Points, in no order, along strands that fork and pass close to each other.
In the rows, zero is written as 100.
Two points are linked if the straight distance between their rows is under 72.8.
Feb:  83  80 106 109 106  92  88 102  88  90  66 121 104  82 111  85  83  94 134 104  88  87  93 107 105  99 118  95  87  93  96 100
Fuf:  68 144  96 138  82  83  87  84 125 130  92 119 127 116 137 111 119 147 104 110 120  93 103  93 109 117  89 100  94 134 120 104
dozuv: 100 120 136 129 143  92  68  84  79  94  35 110  87 111 117 104  98  90 117  99  93  79  86  97 119  98 100 102  92 103 142 105
Kado: 147  94  77  74  93 118 107  99  92  88 141  67  68 102  78  97 112  92  61 104 119 127  90  97  81  96  75 122 118 118  58  93
moz: 128 100  86  87  82 110  96  91 110 101 129  89  72 107  92  92 114 102  65  93 122 130  83  95  82 109  73 122 122 144  59  98
Rumu: 103  96 105  91  94  79 120 129  84 105  94  97 116  89  83  78  95  99 101  85  84 115 103  99 101 120 102  98  86  91 102  92
rono: 134 136 115 119 137 127  85  96 116  89  85  85  69 141 106 100 113 112  71 101 127  94  97 107 111  71  89 128 107 124 140  98
Gav:  74 139  98 132  79  81 106  81 113 123 108 115 138 114 129 122 116 131 108 116 123  80 115 103 105 107  94  98  92  94 110 102
Det:  86 135  99 100  77  80 114 115 115 116  94  97 118 110  93  92 113 144  71  81  95 120 111  94  97 126  87  84  96 129 105  97
pof:  78  83  79 100  64  88  82  58  87  81  99 104 101 101 119 143  80  82 123 103 120  59 123 103  92  55 114  77 112  81  71 128
dupiz:  97 125  99  92  93  91  91 128 104 103  94  98  93 113  90  87 106 139  55  71  99 126  97  89  96 124  83  95 106 147 106 102
Vaku: 110 123 134 123 154 110  76  92  86  88  62  93  83 122 107  98 105  86  95 100  94  85  93  99 116  90  98 113  92 102 141  95
povom: 109  65  97  94 108  91 119 136  84 111 116  95 111  80  83  73  97  80 118 105  76 127  80  91 103 125 105 103  85  79 105  81
laza: 102 141 129 100 135  97 127 123  90  96  90  80 109 123  74 101  89 114  73  93  82  95 126 103 105  94 102  94  88 102 124  91
sen: 109 139 103  84 101  95 110  76  69  72  98  87  85 111  74 142  90  98  82  92 106  58 142 118  84  65 102  93 108  71  73 110
kener: 117  78  83  69 120 105  70 118  73  52  76  90  39  91  64  87  92  79  53  65  84 109  84 106  83  93 102 115 110 123  78 117
tusu: 120 109  94  84  90  96  83  95  97  94  95 104  64 105  82  90 107 109  53  82 116 113  89  95  85 111  83 114 125 154  67 112
lono:  89  85  66  96  60  89 100 109  96 121 122 109 117  81 102  80 117 114 104  94 103 124  89  89 100 126  87  98  98 104  79  89
gug:  88  38  82  90  94  99  72 123  92  92  80 122  93  61 104  63  95  79 128  90  76 114  64  98 102 120 102 101  92 111  90 105
Zepaf:  86  42  60  85  58  98  71  41 123 107 130 116  81  83 118 121  93  72 119 102 116 101  90  80  94  79  96  92 132 126  53 121
sonod:  98  97 125 101 135  93 102  87  66  83  79  69  88 100  89 121  66  73 142 118  94  62 116 107 100  58 127  91  84  50 104 116
Leb: 113 117 129  95 133 100 129 112  82  89  92  83  99  99  63  98  79  92  92  96  79  92 121 106 103  93 109 100  91  78 113  95
niru: 112 138  90  82  81 114 142  75 107 107 153  80 110 122  87 156 112 103  79 117 118  86 139 110  86  76  88  96 115  61  85 105
Lise: 104  87  73  92  74  96  93 115  94 108 114  96 100  92  89  79 108 114  82  77  96 124  86  89  93 125  81 115 103 120  72  90
nes:  98  62  64  84  78 105  74 119  73  95 108 104  88  73  86  67  98 100  94  74  86 126  72  92  90 114  87 112 103 116  60  96
bebak:  78  97  87 112  83  97  70  72 109 103  86 128  90  90 115 105 106 130 102  93 123  86  92  96  95  95  95 106 117 128  80 108
ramur:  91 152 116 120 106  89 101  95  98 102  89  92 119 126 104 111  98 127  96 101 102  80 123 100 110  98  94  99  91 101 125 101
kube: 110  71 100 101 109 102 120 144  98 127 139  89 126  96  88  64 104  93 113 120  70 144  82  79 105 139  99 106  79  87 119  66
Dud:  78  95  71  98  38  74  97 106 107 132 109 126 130  77 117  82 119 126 108  85 117 119  83  92 103 130  89 100  96 120  68 103
Pag: 105 106 124  94 138  93 125 104  66  83  85  79  92  90  69 104  67  83 113 105  81  78 122 113  95  76 125  96  86  63 102 108
nuz:  99  46 103 105 130 128  75  91 125 101 109 110  97  81 111  92 103  75 133 122  84 102  77  96 109  95 111 108 103  85 121  81
dor: 103 125 129 105 132 114 133 113 116 114 116  83 122 122  93 100 108 103 100 125  84 113 118 100 112 106  96  96  85  92 139  82
zuk: 136  94  98  85 121 124 114 144  94  85 127  68  83 110  77  73 110  89  61  82  90 140  81  89  99 109  94 118  98 112 115  82
naf:  83 152 107  97  63  77 145 104  98 117 123  91 149 110  86 130  97 120  93 112 114  82 147 117  83  99 101  81  86  58  89 120
tolir: 103  28  81  56 114 112  74 106  93  80 113  78  73  80  88  90  82  45 112  91  73 110  69  98  90  88 105 110 105  84  88  97
pomin:  80 147 112 109  80  69 119 124 108 111  79 109 139 113 104  88  96 138  88  93  91 105 122 106 101 123  99  77  83 117 114 102
rivi: 126 120  90  82  95 132 149  78 123 112 171  78 110 118  92 149 123  91  97 125 120  96 126 102  97  77  90  99 124  61 103  97
Rab:  91 131 105  91  73  75 139 106  73  97  89  90 121  88  84 112  73 101 100  91 106  76 136 128  91 100 120  73  83  62  69 115
Mirud: 132  82 104 126 127 147  76  72 147 101 102 107  70 111 121  94 122 104 101 124 128 107  63  92 106  81  95 128 120 126 127  90
kat: 135  99  76  77  87 131 142  65 115 101 180  78 102 106 100 158 116  75 100 124 117  89 126 108  93  63  93  92 134  44  84 105
Mugi:  86 114 125 102 107  79  99  75  56  72  67  77  90  96  99 136  70  83 138 105 105  48 126 114  98  58 120  82  89  59  92 126
Dimo: 134  75  65  75  79 126 123  65 113 102 184  71  94  95  99 141 114  73 103 116 111 108 106  94  93  74  89  92 130  64  68  99
nesi: 105  76  63  78  60 103 107  66 102 105 161  89 104  82 105 134 105  84 103 110 111 106 111  90  89  86  89  86 123  67  58 103
leg: 109 113 135 125 149 112 115  99 106 114  99  93 118 120 109 100 105  92 115 136  86  99 104  99 119 103 105 107  79  88 144  83
kip:  99  50  68  72  92 112  76 110  83  82 117  88  77  73  85  90  91  80  99  91  84 119  79  92  93 100  93 111 106  97  72  96
vila:  86 129 107 131  96 105  87  83 139 126 100 113 108 123 126 101 118 146  87 108 115 112  95  93 108 111  84 112 110 153 121  99
Rasi:  83 143 114 118  89  72 110  98  82  97  75 102 125 111 107 111  89 116 107  97 107  70 127 107 100 101 106  89  84  89 105 107
susi: 139  94  82  74 109 124 109 124  83  77 135  61  74 109  71  82 103  86  55  85  94 128  92  97  93 100  91 119 106 102  81  87
Foged:  85  90 101  88  87  86  75  65  75  67  84  87  87 103 111 139  74  71 131 100 115  46 124 103  93  49 112  83 102  69  86 125
vogag:  69  71  74 102  69  93  63  60  98  92  89 117  93  95 129 125  84  92 132 102 126  71 108  97  97  61 111  88 109 106  74 126
samif: 117  67  93 107 112 144  90  96 149 126 123 111  90 101 125  88 131  98 106 120 108 130  64  91 113 112  85 127 115 116 128  76
reg:  94  49 101  88 114  96  88 131  80  86  62 110  82  71  85  64  79  75 119  85  65 112  71 102  95 110 120  99  88  99  99 110
Lalif:  93 122  97  90  82  81 109  88  73  77  84  99  98  94  78 118  78 102  94  84 104  69 135 118  88  88 112  87 103  71  71 114
Zelos:  70  50  68  87  70  99  53  56 116  95  94 124  76  86 118 114  94  88 123  97 116  90  81  87  92  76 102  99 123 126  65 120
puvo:  75 113 103 128  78  86 116  84 104 119 123 118 146 102 130 124 113 106 131 128 125  77 121 104 107  97 110  87  88  66 108 101
Kagu:  92  65  64  89  46  97  94  48 118 113 152 112 102  80 119 125 102  90 110 111 125 107 100  90  90  85  92  83 129  93  57 120
galop: 106  78  97 108 110 123 101 115 139 128 121 107 113 103 114  82 129 102 106 118  90 133  76  86 118 133  89 119 102 115 137  69
Tus: 120  78 104  80 137 139  81  87 105  63  97  82  60 100  86 110  91  68  95 105  96  87  96 113  95  61 107 116 115  85 112  97
misog:  83  78  96 105  81  77 101 132 100 117  74 143 122  83 121  62 108 107 123  92  83 120  80  97 112 143 107  96  86 121 100  91
sim:  68 104  72 107  47  77  96  96 102 122  81 134 115  79 123  90 108 131 102  76 121 100  95 107  96 127  96  95 101 132  67 114
gemi:  91  91  93  93  69  72 122 142  76 119  93 104 129  84  94  68  95  99 116  86  83 122  92 107  98 138 108  84  78  98  82  91
tedet:  89 167 122 113  94  86 142  99 103 108 109  83 142 131  94 126  99 121  97 111 101  86 148 114  91  90  97  79  83  69 115 113
Tul: 106 101 121  92 122  84 116 149  83  93  71 105 103  94  80  70  84 100  79  77  71 113 100  89 102 121 106  92  83 111 118  94
nurof:  81  32  94  90 109 111  70 102 112  92  84 114  90  73 107  87  87  65 140 105  79 100  67  95 100  91 111 102  97  95 100  95
buban: 109  62 114 116 145 129  81 102 124 106  92 119  91  94 112  78 111  79 114 119  76 107  66  89 114 110 107 114  94  96 137  78
Lozu:  84 100 110 117  92  88 134  99 105 122 115 117 136  90 119 111  93  93 143 134 110  86 116 113 106 106 127  80  74  54 100 103
Zes:  85  88  92 120 104 114  71  80 111  99  87 117  89  96 116 103 107 112 109 103 106  85  92  93 108  95  98 111 109 111 104  96
Zerup:  76  81  87 101  61  76 110 129  84 123  95 133 123  71 119  75  99  97 131  94  93 109  88 119 106 147 113  80  85 105  75  99
tuk: 109 111  96  96 101 105  93 137 119 109 103  92  91 117 101  72 120 135  53  80  95 147  76  80  97 128  78 101 103 158 117  91
taves:  95 140 131 120 105  74 110  90  61  85  70  88 111 105  99 121  87  96 127 103 110  55 127 109 102  78 114  84  83  69 103 116
vages:  76 125  82 109  62  80  80  73 106 112  79 136  98  94 108 101  99 139  93  83 130  81  98  97  91 109  91 108 113 138  60 120
venu:  85 120 113 131 108  82  64  82  81  89  47 117  90 104 121 105 101 110 118  92 110  70 100 102 116  97  96 104  99 103 118 109
mol:  92  83  98 111 114 102  82 103 104 102  77 123 102  90 105  84 101 103 106  96  88  97  90  99 107 110 103 107  98 111 115  86
Kitu: 116  64  99 123 110 145  71  70 159 119 117 121  76  97 135  94 131 103 114 120 128 118  57  91 105  95  89 124 124 134 118  86
vamud:  89 134  95  86  51  78 136 100  91 107 119  99 134  91  88 127  93 106  96  94 118  76 140 118  85  97 109  77  94  55  65 119
ged: 113 105 105 107 105 118  95 114 138 111 101 100  92 117 112  78 122 127  70  96 110 139  77  88 108 118  82 113 113 152 131  87
Pinu:  92 148 130 109 114  73 136 131  95 104  81  91 134 117  90  94  86 122  91  99  80 107 132 102 102 111 115  72  71  97 121 103
zama: 111 140  89  80  85 102 129  81  94  96 119  81  98 117  77 143  99 109  67 104 113  75 135 114  84  83  98  98 111  79  73 104
lefov:  75  82 104 102  83  87 107 107  88  99  84 118 114  77 113  93  80  86 141 105  99  88 103 120 102 105 131  75  88  83  79 109
Temoz:  73 100  98 107  70  82 123 104  89 112 104 120 130  79 118 104  88  96 126 100 116  85 117 124 101 112 120  73  89  72  76 107
saliv: 146 111 109 123 143 144  69  81 134  87  85  96  67 128 115  90 124  98  86 111 126 101  68  94 107  67  92 133 114 120 140  93
fuba: 115  87 133 123 162 128  98 102 108 105  88 105 100 106 107  84 101  79 117 127  74 105  79  90 113 103 115 114  84  86 143  80
Fos: 120  95  97  83 113 106  72  98  88  74  70 103  39 101  77  89  97 100  52  73 105 108  87 100  90  95 102 115 128 142  76 112
dutuv:  89  68  84 113  84  93  89 116 126 130  98 139 126  87 127  73 123 107 127 108  90 128  71  83 118 150  96 107  90 120 117  81
vid: 104 171 124 116 109  89 102  80  97 104  88  80  96 144 113 133 113 125  87 103 119  73 127 105 105  84  81 103 107 105 135 113
reva:  94 158 133 114 127  94 137 111 114 112 114  76 139 132  93 119 109 124  93 123  83 104 136 107 103 105  95  82  83  87 140  94
mek: 103  89 107 101 107 107 122 126 127 129 136 102 132 107 105  82 122 104 108 130  76 145  89  82 114 145  89 107  85 103 140  74
fas:  95  75 109  82 117  92  94 124  72  71  62 101  79  75  72  78  68  76 105  78  74  95  96 109  92  95 122  93  88  92  91 111
sinu: 102  48  96  63 127 125  77  95 101  72  99  82  68  86  85 102  77  58 105  92  82  89  90 104  94  72 113 113 112  84  99  98
kib: 118  99 122  88 129  97 115 152  83  87 102  81  97 107  69  73  89  95  58  78  74 125  92  88 100 113  94 101  88 108 121  85
zaz: 106 104 113  83 116  80 106 122  60  64  63  92  84  87  61  84  69  89  78  67  80  89 114 109  95  96 112  92  96  93  86 109
dorol: 116  96  97  69 120  95  91 110  75  57  82  88  60  89  60  95  84  85  62  69  79  92 109 109  90  94 105 105 111 101  84 105
Gatel:  99  99 100 126 105 118  81  92 151 128 101 119  96 110 126  85 125 128  90 110 116 122  74  89 112 116  88 120 115 153 124  89
porit: 128 143 136 125 155 122  89 101 109  94  74  87  91 144 118 102 113  96  85 104 106  93  97 101 122  83  88 114  98 108 163  93

Follow the links from the first point to the second, and from the first to the third. Name the last point that the two ways share.
ramur, Dimo, Temoz => Mugi
Kado, Kitu, Zerup => Rumu
porit, kener, Zerup => Rumu

Name the points in between on the shortest way along the links from the first point to the second, in order.
sim, vila => vages > bebak > Zes > mol > Feb > lefov > Temoz > Lozu > puvo > Gav > Fuf
laza, Gav => Pinu > pomin > Det > dupiz > tuk > ged > Gatel > vila > Fuf
dozuv, dutuv => Vaku > porit > rono > saliv > Mirud > Kitu > samif > galop > mek > kube > povom > Rumu > gemi > Zerup > misog
fas, zama => reg > gug > nurof > nuz > buban > fuba > leg > dor > reva > tedet > naf > vamud > Rab > Lalif > sen
